Each scene shows the same named points in several views. A view is turned or mirrored, and shifted as a whole, has a little noise and may leave points out.
In the rows, 128 means zero.

Scene 1
View 1
q_895: [122  92 139 159 106  95 118 134 103 105 193 107 175 154 146 175 156 122
 173 177 114 106 138 100]
q_912: [140 162 149 127 167 103 136 128 124 102 130 102 105 125 174 171  91  94
 140 159 136 135 110 133]
q_8: [129 111 100 173 143 122 136 184 172  58 171  97 152 126  85 156 153 141
 164 185  99 125  86 114]
q_321: [134 133 143 134 138  95 127 128 121 108 152 105 123 137 164 187 118 111
 164 167 132 122 117 131]
q_834: [118 122 127 142 139  91 123  99 101 139 158  92 121 146 179 160 130 119
 143 164 124 115 151 102]
q_616: [142 148 148 136 154 107 135 148 137  82 143 107 126 128 149 180 105 103
 155 168 128 132  98 136]
q_338: [119 136 115 132 152  90 125  90 111 151 136  87  91 140 186 163 117 122
 138 160 132 120 142 114]
q_405: [117 143 102 128 163  89 127  83 117 165 126  82  70 137 189 162 112 129
 134 155 136 121 140 118]
q_11: [137 139 138 116 139  85 130 120 136 122 134 106  93 140 172 218 110 124
 186 166 148 119  98 156]
q_747: [125 127  93 149 152 105 131 143 163 109 142  90 100 129 123 171 137 146
 162 171 118 124  94 127]
q_913: [124 149 131 115 155  80 126  74  99 168 124  90  73 141 214 179 100 113
 139 150 147 120 144 127]
q_708: [127 133 151 130 136  88 124 100  93 131 154 102 123 145 193 176 113 102
 149 160 136 118 143 116]
q_953: [123 164 119 119 177  90 131  75 105 164 115  83  62 131 211 153  91 110
 114 147 140 128 147 119]
View 2
q_11: [133 120 128 138 131 153 112  95 140 147 148 161 118  95 144 158  93 151
 142  89  96 158 143 160]
q_834: [122 117 137 134 142 129  74 127  93 138 129 164 123 170 126 163 105 126
 165 116  92 110 144 142]
q_895: [115 127 121 132 108 159  63 102  99 154  96 167 117 162 161 210 106 139
 154 143  55  81 148 166]
q_338: [130 108 140 137 151 122  94 125  98 131 145 162 123 155 113 137 105 127
 164 102 109 135 146 133]
q_913: [128 118 146 135 179 112  95 142 107 136 176 164 126 145 108 127  93 129
 166  78 123 153 143 147]
q_405: [137 102 142 140 156 114 104 122 102 125 151 163 119 156  99 121 103 126
 168  94 122 145 148 124]
q_912: [136 115 132 142 139 174  92 131 103 126 143 144 146 102 127 147 131 141
 158  89  96 144 133 122]
q_708: [117 127 139 132 156 139  70 139  97 146 150 162 131 144 135 166 104 135
 161 101  90 122 140 159]
q_321: [128 123 128 139 127 163  89 112 114 142 131 154 130 118 144 171 112 145
 150 105  82 129 137 149]
q_953: [136 108 151 139 177 114  97 151  91 121 171 154 133 148  91 108 113 123
 174  78 131 154 140 118]
q_616: [132 119 122 144 114 196  88 116 107 133 120 142 144  95 148 174 135 151
 151 106  72 126 133 130]
q_747: [148  93 117 149  91 170 118  72 120 124  99 154 115 122 128 152 124 143
 152 121  90 130 148 109]
View 3
q_338: [ 95 130 122 114 123 109 156 154 106 131 105 105 105 117 160 155 127 126
 116 157 130 107  83 128]
q_912: [ 97 122 129 109 119 160 166 131 118 153 104 101  84 124 186 135 102 136
 132 161  74  88 111 128]
q_834: [ 75 128 116 127 121 102 179 159 112 128  92 111 119 115 148 153 112 115
 104 152 106 109  68 126]
q_321: [ 92 123 136 114 124 114 187 146 126 133  97 111  96 107 170 128  86 125
 119 161  69  99  90 112]
q_11: [121 122 162  91 130  97 165 141 122 124 110 107  82  92 181 118  84 131
 137 168  84  85 105  96]
q_405: [107 132 120 107 122 109 144 152 102 129 116 103  98 118 168 157 141 129
 121 160 149 109  87 129]
q_8: [113 106  86 141 116 121 252 134 163 133 115 127  71 134 186  81  63 123
  78 185  42 180  79 118]
q_913: [ 93 135 140 101 125 114 126 154  94 132 106  96 107 110 162 169 138 129
 136 150 141  76  92 126]
q_616: [ 95 117 124 119 121 145 202 132 136 146  99 109  85 120 185 114  74 129
 115 168  42 110  99 118]
q_895: [ 60 120 118 140 123  79 228 164 135 120  72 123 124 103 139 128  63 102
  86 157  51 121  54 109]
q_747: [131 114 111 119 122 104 205 139 143 124 124 118  71 120 186  99  92 129
 100 181  91 153  88 113]
q_953: [ 98 134 120 104 120 140 124 146  90 141 114  92  99 127 173 173 156 137
 133 154 154  89  97 141]
q_708: [ 69 131 134 118 123 115 166 154 108 135  86 105 117 108 152 156 103 119
 120 149  90  80  81 122]
View 4
q_338: [107 114 124 143 119 117 164 124 149 136 151 136 127 134 140 122 135 108
 143 149 117 114 135  92]
q_953: [ 88 111 126 114 127 106 163 109 145 103 144 156 127 129 173 114 130 113
 128 158 100 107 154  81]
q_708: [123 116 117 143 108 110 169 125 138 140 138 113 122 144 123 103 139 102
 150 153 125  99 130 109]
q_405: [ 98 113 123 140 131 122 162 120 148 125 152 154 129 127 156 128 139 110
 136 147 113 129 145  84]
q_616: [159 103  93 148 114 128 136 140 131 112 140 101 137 176 101 110 138 117
 149 110 118 132 110 167]
q_913: [ 90 115 135 133 112 103 165 127 158 127 147 143 123 127 152 125 124 120
 140 162 104  95 135  83]
q_895: [169 118  99 187 107 137 169 142 131 192 144  77 124 157  71 105 163  78
 167 128 161 128 107 136]
q_912: [135 104 105 125 112 112 140 133 136  91 137 119 134 164 129 109 125 125
 142 127 100 114 122 147]
q_834: [129 118 113 157 118 124 173 122 137 159 146 116 123 140 121 109 151  89
 150 147 137 116 134 101]
q_747: [145 100  93 173 142 159 132 141 138 125 165 133 142 158 113 140 153 111
 147  96 123 183 117 140]
q_8: [190  96  65 185 144 175 128 139 114 137 156 101 147 182  79 118 171  90
 156  72 148 199 111 182]
q_11: [121 107 127 164 106 119 139 163 169 125 155 123 134 153 110 150 118 144
 157 125  99 127  96 134]
View 5
q_953: [169 142 107 118  97  75 102 101 192 151 171 114 154 127  64 143 112 104
 114  94 122 117 175 125]
q_321: [163 132 140 148 128 147 117 127 126 124 157 115 102 118 117 127 117  95
 107 140 116 139 157 117]
q_8: [139 110 156 114 189 171 148 179  55  85 121 102  89 134 140  83 105 112
 140 148 149 158 146 152]
q_895: [157  81 172 161 160 184  83 122 109 123 126 102  90 101 146 123 112 109
 133 165 112 111 159 138]
q_708: [164 117 135 158 120 132  93 101 154 146 160 113 119 111 107 140 118  95
 113 138 109 111 165 113]
q_11: [188 169 143 147  99 146 131 135 130 115 169 124  87 116 112 143 128  96
  82 124 114 174 144 121]
q_912: [150 148 114 143 122 117 144 122 129 134 174 122 124 135  93 122 114  78
 102 131 121 138 161  99]

In a view up to two points have been moved. Name them for each view, in the order of its rows, or write none.
view 1 -> q_616
view 2 -> q_912
view 3 -> q_8
view 4 -> q_338, q_708
view 5 -> q_11
